Points on a hilly landscape, in no order, each with its height.
A ball rolls from a point to the lowest of its 2 nearest points, and stops where none of them is lower. Distance is the straight distance between rows; heights are no part of it.
j426 height 103: [-30   9  -8   3 -12 -22   3  13  12   8  16   8  -2   2   7   0 -11  -3
  11  -2 -23  -2  11  21 -16  -1   2  -2   7 -22   3   5]
j101 height 379: [ 15   3   3  -2  30   0  -7   6   6  -2  -7 -25   7  19  -1  -1  -6 -22
  -3  12   7  11  -4  -5   7  14   8  12  -8   9 -23  -5]
j521 height 140: [  9  -3  30  -4   4   8  11  -8   2   8  -8  -2   2   1   1 -12  -1  -1
  -4  17  -3  10   0   3  11   9 -18  -4   8  26   0  12]
j662 height 776: [-18   3 -32  -4   6 -43   7  -2  14 -26  -7  -5  -9  15 -31   1  17  -7
  -6  -5 -25   3  24  26  11   0  16  25  -9 -11 -18   6]
j835 height 401: [  5   4 -28   2   2 -14 -13  18  21   0 -10 -14   6   4 -11 -28 -44  -4
   5  -6   0   3   8 -15  -3  -3  21 -21 -11 -10  -9   7]
j377 height 146: [-26  15 -21 -12 -19  -4   3   8  15  18  12  -6  -5  -7  -2 -15 -21  -5
  19 -13 -13  -2   6  11 -10 -11   2 -12   7 -22  10   2]
j481 height 466: [ -8  14  12 -27  -7  24   7  -4  -4  22   2 -29 -11  -1 -14  -3 -14 -18
  -4  -8  15  -8 -27 -10 -20  -2   8 -16   2  12   2   9]
j913 height 96: [-12   5  25  -2   9   9   2   4  -5  10  -7 -17  12  -7 -14  -4 -27  -9
 -10   7  18   9  -8   0 -19  14 -19  -3  -2  22 -13  22]
j207 height 377: [ -1  12  22   4 -15  13 -10 -12   2   0  -5  13  -2 -28   0  -6 -14  13
   3   3   7  -4 -14 -22 -12   3 -11 -31  16  10  -1   8]
j243 height 846: [ 29 -31  13 -15  15  11  24 -13  -7  15   7   7  12   6   6  -4  29   5
 -15   7 -26  -6   0  -9  22   2 -16  -7  -8  18   9  -2]
j610 height 145: [-21  18  -1   1  -8   5  -9   2   6  24  -1   2  -8 -23  10 -18 -37   5
  10 -16  15  -3 -17 -13 -25  11  -6  -8   1 -22   0   6]
j969 height 798: [ -3  -2 -28 -12   9 -31   6   4   0 -28 -14   2  -7  24 -19   2  32  -8
   1  -1 -17 -12  12  28  14  -2  11  21  -1  -3 -15  -9]
j477 height 43: [ 13 -17   4   4 -13  -5   3 -11 -13  -4  17  12   3   4 -19  18  35   6
 -22   3 -21  -9   9   9   4   4  -3  -2  -8   0   3  -4]
j914 height 175: [ 20   2  22  11  15  14   4  -6  -1   7 -21   8   4 -14 -14 -19 -24   7
  -8   4  28   5  -6 -24   1  13 -15 -12   6  14 -12  14]
j60 height 621: [-17  -1 -26  16 -23 -20  10  -4   2  -5  -2  10 -14  -3 -17  12   8   2
   9 -20  -1 -12  20  11 -10  -8   9   5  12 -27  11  -5]
j512 height 502: [-11   7 -22 -29 -12   3   9  11   9   6   4  -8 -17  13 -11  -1 -14 -15
  16 -15  -2  -8   2  18   4 -16  19   0   4 -16  12  -8]
j428 height 745: [  2  -1 -26  -3   3 -36   2   9  17 -17  -6  -4  -7  19 -15  -8   5  -9
  -9   5 -14   3  25   9   7  -8  19  12 -13 -10 -15   2]
j605 height 327: [-15  -3   5  18   0  -8 -11   0   8 -13  -2 -15 -15   3  -3  -8  11  -6
 -21   5  -7  10  23  12  -5   2  -2   2  -3   9   2  10]
j461 height 371: [ -2  -8  -3  28  10  -5 -22  -3  13   6 -15 -10   8   4  20 -20  -2   1
 -13  -3  -1   9  17  -9   4  10   0  10 -23   5  -6  -5]
j442 height 245: [  7   6   4  29   2   5 -10  -7   5  -4  -6  12 -11  -6  22  11   6  11
 -15  -3  16  13  21 -11  -1  13   1  20  -7  -5  -2  -7]
j899 height 158: [ 20   2  -1   8  23 -22  12  -5   7   0 -13  -7  -5   7   9  -2   3   2
   7  18  -5  21   6   8  24   5   0  19  -5  -1 -16  -4]
j223 height 77: [  6  -5   9  -6  -9  -5   0   1   6  -1  13  -2   7   6 -20  10  21  -5
 -18   8 -19   2   4  10   2  -9  -8 -10  -1   2   0  17]
j897 height 303: [ -2  13 -34  -2  15  -4 -10  17  17  -6 -15 -14  15   6   4  -9 -40  -7
  25 -19  10   6   3  -3  -2   0  22  10  -8 -17  -6 -12]
j23 height 206: [  6   1  27  21  -5  14  -6  -3   4  -3 -14   3  -4   0  -7 -16 -15  15
 -18   3  19   3   4 -17   2   3 -13 -11   5  17  -5  14]
j849 height 87: [ -8   7  -1  14 -10  11  -7  -4   1 -11   4  18 -19 -15  19  23  12   6
  14 -16  21  -2   5  -7 -12  -7  11  10  10 -11  10 -16]
j184 height 570: [  3 -18 -15 -13  -9 -13   1   0 -13  -5   7  16   9  15  -9   6  21  10
  10  -3 -28 -15  -2  14   9 -12   4  -7  -3   0  17  -6]
j536 height 132: [-15  14  26  12 -11  23 -10 -12  -2  14 -12   4  -7 -25  16  -5 -27  12
  -2 -16  26  -4 -14 -30 -21  13  -7  -4   4  -1  -4   8]
j758 height 62: [-10   6   0  18   5   4  -4  -6  -5 -21  -2  10 -12  -7  19  15  22   5
  15  -5   8  -4  -3   7   2  -3  -1  14   8   2  10 -24]
j167 height 274: [-10  11 -11  -2   1  11 -12  12  15  21   2 -15  11 -11   1 -14 -53 -11
   5 -20   9   7  -5 -15 -21  17  10  -9 -15 -20  -1  -3]
j882 height 300: [  4  14   3 -30  -7  13   2   8 -11  16  13  -6  18 -12 -10 -12 -30  -9
   9   9  -6  -2 -14   5 -10   6   0 -27   4   4  -1   6]
j905 height 344: [-22   4  12 -15 -25   7   1 -11  -6  22  20   8   5 -16   8  12   2  -2
  -9  -5 -19  -8 -10   5 -21   0  -4 -27   3  -2  12   9]
j943 height 58: [ 16   4 -15  -2   7 -13  -2   3  -5 -23   3   7  -1   8   8  16  14  -1
  14   3  12   0   1  -2  14 -15   4  12   7  -8  -4 -15]
j537 height 155: [-10  14  12   6  -4  15 -18  -8   5  17 -15 -12   8 -18   2  -5 -32  -3
 -13 -18  24   0  -3 -31 -28  21  -3 -17  -9   3  -8   9]
j155 height 205: [ 20 -12  14  -3  12  15   2   5 -18  -6  -2  10  -3  19  -4   2  35   7
  -7  11  -7 -14 -10   8  19  -4  -3  12  11  15   8  -5]
j483 height 186: [ -1  13 -28   5  11 -20  -6   9  12 -23 -11   1   2   5   7   7  -2  -6
   5  -3   6  11  23   6   7   6  15  20  -8 -13  -7 -17]
j751 height 414: [ -6   0   2  -7   6 -15 -11   2   8 -10   7 -11  -4  15  -1 -11   9 -10
   4  17 -25   3  16  28  10  -3  -4   8  -3  13  -1   6]
j843 height 877: [ 25   7   8  -4  -1   4  -1  -5   3   2   0   9   9 -15   4   9  -9  -1
   2   3  21  -1  -5 -18  -3   0   1  -4  11  -4 -11   4]
j128 height 366: [-12   3  29   9  -9   4   0 -10  12  11  -1  16  -6 -29   8   1  -3  13
 -16   6  -2  -2   2 -11 -13   5 -11 -23  12  12   0  14]
j214 height 154: [ 15  -7  21   4   9  27  13  -6 -14 -12   2  11  -1  -7   8   7  15  15
   9   9  15   3 -26 -10  16  -7  -7   5  15  20  -3  -7]
j762 height 450: [ 13 -23  -3  -9   5  11   6  -6 -21 -18  18  19  -1   3   3  19  43   7
   3   0 -10 -19  -7 -15   5  -3   2  -3  -4   5  13 -26]
j435 height 854: [ 16 -21  29 -12  -1  18  21  -9 -17  10   2  15  24  -4   2  12  29  16
 -21   2 -15  -8  -5 -14   8   6 -10  -4  -9  25   7   2]
j250 height 436: [ -6  14 -31 -18   8 -14  18  10  12 -16  -8  -2   5   5   5  10 -11  -6
  35 -18   3   0   0  11   5 -15  22   8  10 -20   4 -17]
j538 height 355: [-12  -6  27  -1 -22   4  15 -12  -7  13  10  13   9 -18  -3   9  10   5
 -21   5 -11 -10   1  -2  -8   3 -11 -15   3  13   6  11]
j937 height 252: [-30   2  22  -6 -20  15  -3   4 -10   5  15  -7  -1   0  -6   6   2  -5
 -21   3 -10   3  -9  20 -11  -4 -10   0   2  15  10  22]
j31 height 269: [ 22  -3  20  22  14   3  -1 -12   3 -10 -12  -1 -10 -10  13   3  20   5
 -17   9  19  15  16 -15  16   9  -5  18   0   4  -6  -6]
j274 height 84: [-32   5 -23  -7 -17  -6   1  10  28  15  17 -20 -19  -6 -11  -9 -19  -8
  13 -22 -17  -2  16  21  -4 -20  17  -3  -2 -23   8  -5]
j195 height 407: [  4   6  15 -24 -18  18   5  -7 -10  17  10   4   2  -8  -2   9  -2  -4
  -1  -7   3 -19 -23 -17  -6  -4   7 -33   7   7  12   3]
j360 height 469: [ 18   6 -10  -1  21  -9  -5  16  14   3  -6 -13  12   9 -13 -18 -38 -13
  -1   8   8   8   2 -22 -11  11  13 -16 -14  -2 -18   9]
j518 height 69: [ 23 -14  16   4  -5   4  14 -16  -9  -7   7  19  -6  -5  -1  14  40   5
 -12   6  -5  -1   8  -4  10   3  -2   9   2   9   4  -5]
j381 height 89: [ 18  -7   8  21  -8  -1  10 -13  -6 -16   9  31 -12  -6   5  17  25  18
   4   7  -1  -1   8 -12   4  -2  -2   4   9  -2   9 -10]
j714 height 867: [ 21   6  38  -2   5  13   7 -14  -3  -5   7   7  11 -14  13   9   5   0
   0   8  14  -5 -15 -25  -3   5  -4 -15  15  15  -4   9]
j608 height 108: [ 31  -1  -6   2   4 -20  -1   1   5 -10  -3   6  -9  11   2  10   7   0
   4  16   2   3  16  -2  13  -2  12  11  -5  -7  -5   1]
j51 height 207: [-19 -25  12 -11 -12  19  -4  -5 -31  -1   9  14   6   3   7  11  23   7
 -19 -13 -22 -16 -22  -4  -1   0  -3 -12 -11  20  26 -11]
j90 height 364: [ -8   1 -27   7 -11  -3 -26   4  16   4 -10 -10   7   2   3 -16 -26  -2
  -9 -29   6   3  20 -25 -13  -8  14 -10 -18 -15   9   1]
j383 height 116: [-12  -1  11  17   7 -14   2  -2   6   6  -7   8  -4  -3  22 -13   2  10
  13  10  -6  12  13  14   2  15 -23  17   3  -1  -7  -1]
j576 height 225: [ 12  -1  10  -7  -1  19  -8   5 -11 -16   1  -1 -15  19   5  12  22  -5
 -10   1   8 -13 -14   1   5  -6   1   3   9  14   1  -5]
j225 height 435: [ 14 -18   5 -23   3  14   1  -2 -22  -3  18  16  13   5  12  25  32   1
  -7 -13  -6 -14 -19 -17   0   1   6  -9  -9  11  14 -12]
j414 height 449: [  1   8   5 -19  -1  19  -5  15   8  13   5 -29   0  11 -15  -5 -17 -26
 -15  -7  16   0  -5  -4 -15   4  13 -10   1   3 -10   8]
j583 height 310: [-17   2 -33  16 -10 -16 -14   9  14   7 -11   1   6   2   6  -7 -23   7
  -1 -21  -3   8  27  -7  -7  -2   9   8 -15 -21   0   2]
j272 height 528: [  4  -1 -11 -31 -15  15   5  12  -4   5  11  -4  -7  17  -8  -7  -1  -5
  12  -7  -1 -16 -10   2   4 -19  13 -13   8 -14  15  -5]
j396 height 543: [-33  -2 -28  30  -6 -41   4   1   5  -1   4   8  -1   0 -11   0  22   4
   0  -7 -22  -1  27  32  -4   2   1  10  -1 -20  -4   6]
j871 height 120: [ -5   0  25  -7   5   2   9  -1  -2  17   4 -12  18  -5 -15 -12 -12  -8
  -7  16  -9   5  -4   9  -4   3 -21 -13   4  20  -2  28]
j136 height 399: [ 10   3  10 -15  19  -3  -7   1   8   0   4 -17   0  24   0  -4   2 -22
  -2  17 -12   4   0   9   6   7  -1   0   2  15 -10   9]
j977 height 98: [  0  10  37   6  -2  30  15  -8 -15  -1 -14   3   3 -16   3  12 -13  11
  -3   1  32  -6 -21 -26  -8   9  -6  -6  17  29 -18  15]
j333 height 118: [ 11   6 -27  -4  16 -30   5   6   6 -26   4   2  -2   5   2  27  16  -2
  16   2  -4   2  12  13  17  -8  18  15  -3 -15 -11 -15]
j314 height 113: [ -5   8  25  14   5  24  -5  -7   0  -2 -12  12  -1 -24   5   2 -17  16
  -2   1  29   1 -12 -26 -12  19  -9   6  16  19  -8   5]
j690 height 281: [-25  11  -3  -8   1  -3  -4   4   2   5   8 -21   0   9   2 -18 -29 -20
  13   0  -8   1  -4  14 -20   6  -2   1   1   4   7   0]
j356 height 182: [ -6  25  -5  -5  -5  19  -6   3  -2  20  -7  -9 -10 -16   2 -12 -44  -7
  17 -12  32   2 -25  -9 -19   7   8  -9   0 -15  -1  -4]
j163 height 583: [-12 -23 -30 -10 -14  -8  10  -8 -17 -10   5  12   6   8 -14  12  28  13
  12 -18 -18 -27  -9  15  -2  -5   5  -6   2 -11  24 -21]
j103 height 282: [  0   0 -20  18   9 -33  -4  -1  16  -8 -27   5   9  -4  21 -10 -21  14
  24  -2   3  10  16  -8   8   1   4  10 -10  -3  -9  -5]
j735 height 514: [  6   2 -12  -2  13   5  -7  12   1  17  -6 -19  15  -5 -27 -28 -51 -11
 -11   0  18  14  -3 -21 -15  20   1 -23 -12   5 -20  13]
j246 height 70: [  0   4 -10  24  20 -20  -3  -5   7 -18 -12   2  -4  -2  24   2   9   6
  18   2  10  16   8  15  10  -1  -5  26   1  -1  -7 -17]
j971 height 487: [ 14 -20 -23  12   8 -23  20  -7 -22 -26  -1  19   0   0  -5  21  42  12
  16  -2 -14 -10   1  13  20  -9   1  16  -4  -7   6 -26]
j263 height 226: [  0   1  19  23  -4  12  -9  -3   0   1 -12  13  -3 -13  11   2  -1  14
 -27   2  17   9  14 -10  -6  10  -6   5   2   5  -7  10]
j910 height 187: [ 20  -1 -14  17  11 -21   2  -4   0 -14 -24  -1 -20  18   4  -9  23   9
  -1   5   6  13  24   0  27  -6   5  34 -14   0  -7  -5]
j594 height 110: [  1   0  13   8 -21   9  -3  -2   4 -13   3  26 -11  -8   9   6   5  14
   5   0   7 -11   6  -8  -5  -4   3  -7  16   0   9  -8]
j580 height 812: [ 14  -8 -22 -19  22 -27   7   9  -5 -19  -4   3  -8  28  -5  -2  44  -4
   5   7 -31 -16   4  17  17  -5   6  14  -3   3 -13  -1]
j887 height 36: [  2   0   4  16  19   6   0  -1  -1 -16  -5   1  -1  -3  25   5  16   9
  16  11   4  14  -8  11  15  -8 -10  23   8   2   7 -15]
j585 height 861: [ 15  -7  34 -16  -2  17   7  -9 -15   2   2  17  14  -6   1  13  17  14
 -12  -1   3 -12  -9 -19   3  -4  -7 -14   6  20   3   4]
j420 height 566: [-14   0 -20  22  -3 -39   2   7  12  -1  -5   6  -8   5   3  -1   8  11
  -4   4 -23  13  27  23   3   3   6  22  -6 -16  -8   4]
j786 height 295: [ 36  -6  -5   4  34 -11 -10   6   4  -7 -18 -14  -5  19   9  -7   4  -5
  -2   3  17  13  11 -27  24   3   8  24 -15  -3 -19   2]
j836 height 835: [ 19 -13  10 -28  14  -1   5  -1 -11   9   5  -1  15  14   2  -8  15  -3
  -5  18 -23  -6 -11   1  15  -1  -8  -5  -2  18   2   5]
j44 height 659: [  4  -4  -6  15 -15 -11  -7  -4   5 -18   1   6 -13   9 -18   8  29   3
 -24   0  -3  -4  22  19   1  -1  11   9  -4 -16  -3  -5]
j961 height 321: [ 19   8  18 -32  14  21  20   0 -22  15   2  -6  26  -9  -8   9  -8 -11
   3  -2  22 -11 -33 -14 -13   8  -6 -17   6  18 -10  13]
j74 height 511: [ 15 -20 -20   4   1 -21  24 -11 -18 -14 -11  13 -14   7 -13   3  40  15
   8  16 -19  -5  12  19  28  -5   0  27  -5   0   3  -7]
j693 height 328: [-11   4 -23   7   1  -1 -14  18  18  14  -1 -15  11  -8  -4 -30 -48  -3
  -2 -11  -5   8   8  -5 -14   4   2 -13 -17 -19  -7  12]
j448 height 172: [-37   8 -29   1  -5 -19  -2  16  24  -8  10 -20  -8   8 -14  -6 -15  -7
  -2 -14 -29  11  22  19  -1  -8  22   4 -12 -23   0   4]
j750 height 168: [-21   1  -5  -8 -27   2   9 -13  -2  10  20  11 -15 -17  11  19  11   5
   8  -6 -11 -21  -8  10 -14   1   5  -3   9 -17  18 -10]
j279 height 239: [-17 -10   8 -12 -15  15  -4  -2 -14   1  12  -1  -3   2 -11  14  29  -6
 -25   0 -22  -5  -6  17  -9   3  -6   3  -6   8  13   0]
j709 height 126: [-12   2 -13 -17 -14   7  -2   6  -5  -3   8  -1   1   6   0  17   7  -6
  10  -8 -12 -10  -7  23  -1  -9  -1   9   2 -18  13 -13]
j305 height 71: [ -7   4  -2   1  12   7  -5   9  -5  -7   2  -3   5   3  13   3  -5  -2
  23   9  13   3 -21  20   8  -3  -9  15   5  -1   0  -8]
j429 height 76: [-28   8   6  12 -14 -10  -8   2  11   6  17   5  -2  -7   6  -3   1  -1
   2   7 -18   5   5  18 -14  -3 -19  -7   5  -5  10  11]
j749 height 194: [-21 -14  11   4 -15  21   2 -12 -23   1   9  29   0 -12  17  14  20  21
   0  -8 -23 -20 -18 -10  -3  -2   1  -7   3  18  22 -18]
j388 height 348: [ 22   5  -6  12  28   0 -13  -3   8  -2  -6 -18  10   9  14   6   1 -14
 -13  -3  21  17   7 -10   8   9  12  18 -13   0 -19  -9]
j194 height 100: [ -1   5   0 -20   2  13 -12   5  -9  -4  13  -7  10  10  10  11   0  -8
   6   6  -6  -1 -24  17   3  -1  -2  11   0  -5   8  -4]
j646 height 238: [ 34  -9  -9   3  23 -13   7   0   1  -3 -23  -3 -20  24   7 -13  25   3
  -3  13  11  14  10 -12  28  -8   7  31  -5   3 -22   6]
j968 height 419: [ -8   1 -14   5 -16   9 -28   7  19  13   0 -20  -4  -8 -12 -23 -28  -2
  -7 -17  11   9   6 -15 -13 -19   3 -25  -7 -13   4  12]
j105 height 326: [ -8   2   0 -12 -14  -1   3   3   2  17  16   4  12 -15  -2  -2 -15   1
  14   6 -22  -1  -7   6  -9  -2  -8 -31   3  -8  11   6]
j53 height 380: [ 40  -6  19  -9  27  19  10   4 -27  -2   8   9  16  -2  -5   1   4   7
  13   8  21  -3 -31 -22  10  -8 -13  -5  12   7 -11   4]
j382 height 468: [  8 -19 -16  14  -3  -6  10 -11 -22 -22  15  29   2  -1  -3  22  40   8
  14   2 -13 -18   0   6   4   0   3   8   3  -8  19 -32]
j817 height 128: [ 12  -2 -15  30  18 -14   2  -7  -3 -25 -25  -1 -13  -1  17  -2  25   8
   4  -9  14  13  17   3  21  -6  -3  36 -16  -3 -10 -20]
j496 height 685: [-12  -3 -28  20 -11 -29 -11   0  16 -12   5  -7 -11   9 -22   5  20  -6
 -23  -6  -7   1  34  12 -11  -9  14   1  -8 -19  -6   4]
j297 height 545: [ -4 -11   4 -19 -17   7   1   2 -12   0   7   5  -4  10  -9  -5   5  -1
   3   0  -7 -22 -12   4   0 -18  -2 -18   8   7  22   1]
j984 height 478: [  2  12  13 -26  -2  22   1  -4 -13   3  10 -17  -6   7   2  15  -2 -17
  -2  -4  18 -14 -31  -1 -10  -4  10  -1   3   5   4   4]
j399 height 420: [  6 -13   3 -31 -15  15   1 -10 -12  14  25   6   8  -1  -2  18  12  -3
  -7  -9  -9 -13 -18  -6  -6   1   7 -20  -5  -4  16  -2]
j99 height 346: [ 24  -6  27 -24  20  23  20  -9 -29   2   7   5  22 -16   4  11   9   5
   6   5  17  -8 -36 -25   3   1 -17 -12   5  20 -10   1]
j220 height 467: [ 14  -1  10  22  15  10  -8  -7  -3 -16 -13   7  -3  -4  19  -1  -6   7
  17   3  31  11   1 -19   9  -3  -3  18   3   0  -5 -15]
j672 height 119: [-24  14  17  10   0  -1 -11   6  12  18   3   5   5 -23   9 -13 -32   4
   4   2   6   7  -9  -4 -27  17 -17 -13   5  -7  -8  15]
j931 height 309: [ -7  -4  27  24   7   2  -4  -9  15   9 -12  -9 -12   0   3 -18   8   1
 -24  14  -4  13  17   4   5   9 -15  11  -1  20  -2   9]
j385 height 481: [-10  -5   2 -17 -23  17  -2  10  -5  20  20 -16   1  -1 -19  -7  -7  -3
  -7  -2  -8  -1 -17   9  -6 -26  -4 -18  -3  -5  14  19]
j527 height 184: [ 19   0  -1  14  28  -6   6  -6   6   7 -18  -7  -2  -4  13 -12 -20  -3
  12  12  13  24   4  -5  18  18 -10  17  -6   4 -13  -6]
j850 height 409: [  3   6  -1   5   7  14 -23  -2  -1   4 -12 -19   8   8  10   2 -21 -13
  -7 -11  23   1  -4 -21 -13   9  10   5 -11   6 -10  -9]
j350 height 169: [  9  -2 -10 -14  -5 -15   0  13  10  -1  10  -7   4   8 -15  -6 -15  -2
  -4   7 -12   3  10   2   4 -11  10 -11  -3 -11  -6  10]
j707 height 524: [-25  -8 -17  22  -6 -22  11   0   0 -11   3  15  -8   3  -3   4  31   6
   5   1 -18 -12  21  34  -2   3  -8  13   7  -8   4  -6]
j780 height 824: [ 17 -19  -2 -15  13 -16   7   2  -7  -4   3   3  -2  29  -3 -14  29  -3
   5  15 -31  -9   3  10  22  -7   0   2  -2  11   6   2]
j285 height 138: [ 14   8  25  17  25  23   0 -15 -14  -5 -18   8   3 -26  -4  -1 -19  12
   2  -7  44   6  -8 -38  -4  15 -18  -2  11  16 -14   7]
j291 height 455: [ -5   7 -26 -15  -7  -4  -1  13  20   3  -3 -20 -10  20 -15 -18 -18 -19
  15 -23   3  -3  10  -1   6 -21  28  -8  -2 -16   2  -2]
j833 height 183: [-15  -8   3   7 -18  10   4  -8 -13   2  12  25  -2 -13   8  22  18  14
  10  -4 -11 -13 -13   8  -6   2  -5  -3  11  -6  18 -20]
j332 height 530: [ 10 -17   0   8   3 -14  24 -13  -5   7  -3   3 -12   7  -2  -9  34  13
   1  18 -23   7  19  13  27  -4  -6  13   1   5   0  -3]
j555 height 142: [  3  -6   3  22  10  -6  -2  -3   5  11 -21  -1  -5  -4  20 -27 -14  13
  14  11  -3  14   9  -3  14  13 -21  15  -6   4  -3  -2]
j472 height 78: [-15  12  30  -4 -10  21  11  -1  -8   9 -14  -6  10 -10 -13  -1 -21   3
 -18  -1  24   1 -18 -11 -17  11 -10  -7   7  21  -9  23]
j134 height 509: [-10 -10 -27  10  -2 -27  18  -9 -12 -20  -9  22   8  -1  -7  20  30   6
  14  -6 -18 -15   9  27   8   1  -3  21   7 -18   7 -17]
j467 height 598: [-16  -6 -32  -3 -26 -14  15  -8  -9   1   8   7 -10   9 -27  13  23   4
   9 -19 -17 -24   1  22  -3 -12   8  -1   4 -27  19 -11]
j932 height 439: [ 24   1   9   8  30  12  -8  -2  -8 -12  -1  -7   2   7   5   3  -8  -6
   7  11  33   8 -13 -22   5  -2  -8   7   6   3 -12  -2]
j769 height 544: [  3 -12   9   4   2  -9  17 -13   0  11   2   6   0  -3   5 -18  11  13
   8  17 -30   8   8  12  25   1 -16   2   2  13   9   0]
j87 height 127: [  5   0  18 -14  -1  28  -1   4 -23  -3   6   9  12  -3   5  10   4   0
   6   7   5  -7 -31   1   4   0 -10   4   4  13   7  -3]
j35 height 151: [-16  11  -5 -11 -22   0   2   1   2  12  13  -2 -15  -7   4  20  -2  -5
   8  -6   6  -1  -3  17 -18  -1   3   3   7 -16   7  -8]
j319 height 641: [ -9   6 -14  19 -16 -11  -8   4   4 -14  -1  12 -13   4  -1   8   7   9
   3  -3   2   0  19   8  -3  -3   5  11   3 -21   8  -5]
j841 height 229: [  5  18 -11 -11  -2  14  -3  15  14  10   6 -13   0   1  -4  -4 -46 -14
   6  -5  21   5  -6 -10  -9   4  13  -5  -3 -16  -3  -7]
j149 height 181: [ 25 -14  31  -5  19  25  17   1 -22   1  -2  10   3   4   6  11  32   6
 -10  -2  -3  -3 -16  -9  20  -3  -6  11   9  23  -5  -3]
j85 height 430: [  2   8  13  -6  -4  14  -2  -2   6   5  -1 -11  -2   9  -3   8  -8 -14
 -21  -9  29   1  -5 -14 -12  -1  10   3  -7   2  -3   9]
j345 height 97: [-26  11  16  18  -2  -5  -7   6   2  10   1  14  -4 -11  19  -6  -8   8
  -3  10  -1  10   2   7 -12  14 -18   5   4   2   2  12]
j338 height 141: [  3  13  10   8   4   2 -12   1   8  12  -4  -4  12 -14   7 -12 -33  -3
   0   6  11   7   0  -5 -13  11 -10  -8   0   1  -6   5]
j692 height 291: [ 14  -3  18  24   5   2  17 -17  13  11 -12  -7 -11  -7  19  -8  15   3
 -21   8   3  22  19  -3  15  11 -15  11  -3   5  -1  -1]
j956 height 297: [ 16  18   7 -14  11  18   2   6 -10   8   3  -8  11 -11 -11   6 -26 -16
  -1   8  30  -2 -26 -10 -16  13  -5 -13   5  10 -14   5]
j248 height 237: [  4   4 -22   3  15 -14 -14   5  11 -10  -9  -4   7   2  17  -1 -20  -1
  14  -6  11  11   7  -5   6   0  10   9  -5  -6  -9  -6]
j524 height 558: [  5 -21   2  -9 -13   6   2  -2 -11  -3   1  16  11   4  -7  -2  12  12
  -5   7 -22 -13  -7   9  13  -9 -12 -12   1  11  21   0]
j446 height 347: [  3  -9  -2  17   8 -12 -18  -1  11  -8 -16 -12  -7  16   6 -17   8  -3
 -19   2   7   1  23  -9   1   3   6   3 -13   7   3   5]
j239 height 412: [ 27  -4  12  -8  21   9   6   9 -13   0   2   0   1   9   1  -7 -11  -3
  12  17  19   3 -19  -9  11  -1  -6  -4  10   9  -8   7]
j94 height 117: [  8   0   2   2   2 -20  -4   5  14   2   3 -10   3   9 -17  -5   1  -2
 -22  18 -14  14  16  12  11  -6   4  -7  -9   1  -9  25]
j473 height 223: [-28 -15  -5 -15 -25  13  -7  -5 -24   9  17   4  -3   1  -7  13  23   0
  -7 -15 -23 -18 -19  11  -2  -3  -4  -7  -8   3  29  -9]
j929 height 378: [ -5   6 -37 -11   6 -14   7  18  23 -11 -13 -14  -3  12  -2  -1 -23 -10
  22 -20  10   3  12   2   6  -7  27  13   1 -21  -1 -11]
j630 height 457: [-12   4   0  -2 -25   7  -9   7  12   4   6 -14  -1   4 -16  -9 -10  -8
 -14  -3   7   7   0  -6 -12 -16  -2 -20   1  -3   3  14]
j628 height 298: [-17  21  -3 -12  -8   6  -8   2   9  10   2 -10  -4  -6  15  -2 -23 -11
  25   0   3  -4 -14   3 -11   6   2  -7   9   5   6  -7]
j354 height 393: [ 14   5  14 -16 -15   1   2  -9  -5  -1   6  12   7  -7  -5  -4  -8   2
  -3   5   5 -16  -9 -19  -6  -5  -5 -39  13  13   2  11]
j522 height 391: [-17   2  -2  17   0   7 -27   3  11   6 -10 -11   4   2  24  -2 -17  -5
 -10 -10  10   8   9  -8 -13  15  -1   8 -17  -1   0 -11]
j445 height 265: [-24  12  17  -9  -5  10  -9   5   6  12  14 -21  -1   3  -2  -9 -12 -16
  -2   3 -14   3  -5  12 -14  -3  -9  -6   4   9   3  16]
j237 height 170: [  8   4   2  -3   0  -9  -2   5  13   9   4   0  14  -7   3   0 -27  -3
   2  16  -4  12   6   8   1   7  -1 -12   1  -3  -8   2]
j48 height 270: [ 13  13   1 -20   5  14   4  13  -3   9   7  -9   5  -4 -13  -1 -42 -11
   6  11  15   7 -22   5  -7  12   4 -11   1  -7 -15  -3]
j790 height 244: [-28   3 -39  17  -8 -26  -2  14  21  -5  -8  -4  -2   2  -8  -3 -14  -4
   1 -20 -15   5  28  10  -7  -4  22  13 -11 -25   1   0]
j140 height 157: [  6  -7  22  14  13  18   7 -10  -1   0  -6   7  -9  -4  13  -2  -1  13
   7  15   8   9  -9  -5   8   1 -17   8  14  17  -5   0]
j530 height 505: [ -9  -4   3  -9 -11   6  -2   8   1   9  22 -11  18  -8 -23  -7  -3   4
 -10   2 -24  11  -5  15  -2 -24 -14 -31   0  -4   4  30]
j412 height 714: [-13  -3 -23  -3  -8 -33  -1   7  17 -12   6 -14  -3  11 -22   2  15 -12
  -7   5 -28  -2  18  15  -3 -17  16  -9   0 -12  -9  12]

Where does a ball stop that starts at each point below?
j435: j943
j690: j887
j319: j943
j420: j841
j850: j472
j136: j887
j332: j841
